Points, in no order, along strands that fork, close into loops and pass close to each other.
(in the rows, 128 means zero)
Points whose rows are less than 63.8 apart are linked; no others are. Some points are linked to none.
q81: [138  83 143 162 119 125 137  95 139  77 165  85 117]
q33: [ 83 127 103  91 127  90 113 185 132 160 128 173 128]
q869: [152 100 117 150 118 137 154  77 119  71 163  73 115]
q712: [137  98 104 131 106 118 143 105 142 125 151  91 104]
q610: [179 109 130 159 102 182 112  86 141 141 129 152 132]
q207: [131 102 209 165 107 170  63  96 146 137  82 158 139]
q982: [117  95 178 150 122 128 111 138 150 115 136 131 120]
q858: [ 99 127 142 119 141 110 124 161 132 120 129 155 134]
q709: [127 124  67  94  95  98 145 122 154 157 147  87  95]
q225: [173 164 122 159 177 150 165 103  81  98 131  89 158]
q127: [117 119 125 129 135  89 158 123 125  74 154  60 122]
q721: [118  90 155 138 114 116 117 140 155 132 137 131 105]
q367: [ 96 134 127 105 143 106 109 171 121 125 126 172 139]
q252: [168 139 134 133 119 187 103 103 146 176  88 168 146]
q87: [107 117 185 136 119 145  79 136 146 149  98 173 134]
q142: [152 124 139 130 129 162 115 121 153 160 114 158 128]
q154: [ 94 127 107 101 121  69 154 148 145 119 148  90 107]
q601: [161 122  82 125  98 142 163  79 118  88 159  66 107]
q939: [129 147 117 129 159 102 168 141 101  95 141 100 137]
q231: [205 159  86 146 132 188 155  79 103 134 117 131 150]
q904: [ 90 122  97  92 122  77 133 179 146 158 137 151 118]
q174: [122  88 125 139 104 110 131 120 151 126 152  95 103]
q488: [ 86 133 101 102 133  59 152 171 123 109 151 115 124]
q696: [104 124 142 102 107 136  92 166 150 202 102 200 112]
q205: [105 109 103 101 101  89 131 155 158 181 136 135  96]
q518: [134  86 166 164 125 130 118 114 145  88 149 103 118]
q725: [141 117  70 104  88 121 146 103 141 129 155  78  97]
q137: [153 149  76 105 142 116 175 114 115 138 136  91 121]
q965: [113 129 103 112 125  81 158 132 131  98 154  69 113]
q607: [109 151 105 118 153  84 159 162 102 105 147 117 138]
q983: [150 181 135 151 186 144 159 129  70  83 125  97 167]
q586: [118 170 160 137 167 144 111 128  90  85 102 149 178]
q168: [ 98 133 118  90 123 115 105 177 142 177 112 194 121]
q307: [ 98 112 174 130 120 131  88 157 146 145 114 172 122]
q196: [128 137 154 117 111 169  86 125 157 206  76 196 129]
q992: [187 140 104 163 138 161 168  66  92  73 154  79 138]
q229: [116 115 201 157 117 162  67 113 147 153  88 175 130]
q896: [131 187 143 156 186 148 144 139  59  80 120 114 181]
q65: [110 118  89 104  95  91 137 140 163 174 136 110  89]
q235: [117 171 149 139 178 135 124 148  73  83 110 136 177]
q577: [182 153 108 162 168 156 171  88  81  85 141  75 153]
q963: [156 129  65 106  89 138 164  84 122 116 157  77 103]
q761: [133 127 131 144 162 106 160 123 108  73 151  80 133]
q44: [113 124 162 111 106 148  81 149 146 202  91 199 113]
q316: [107 170 160 133 161 145  94 121 102 105  89 170 181]
q919: [ 73 101 164 119 118 111  83 176 133 146 120 184 121]
q490: [154 145 129 111 117 185  98 121 152 209  76 193 136]
q429: [131 114 137 124 120 140 121 135 151 159 121 146 114]

A fork is a point with three links, a tip a point with one. Leave the first point through the second and follow the links. Name the first fork or tip that comes.
q81, q869 | q725
q252, q142 | q721
q725, q709 | q33
q235, q896 | q992
q992, q577 | q316
q207, q229 | q919
q919, q307 | q207

A tip is a point with one link. Name the tips that can be reached along the links from each point below, in the order of the rows.
q87 | q207, q919
q518 | q858
q235 | q992, q316

A piece is all that can be reached along the links. How many separate loops has the piece of each point below (a circle has one, a figure eight two, a Y none), and how many tips (points with one link)?
q490 | loops 2, tips 1
q229 | loops 0, tips 2
q983 | loops 0, tips 2
q965 | loops 1, tips 0

Name the points in between on the shortest way along the links from the first point to the second, in order.
q939, q965 | q761 q127
q983, q992 | q225 q577
q696, q367 | q168 q33
q65, q33 | q205 q904
q207, q307 | q229 q87
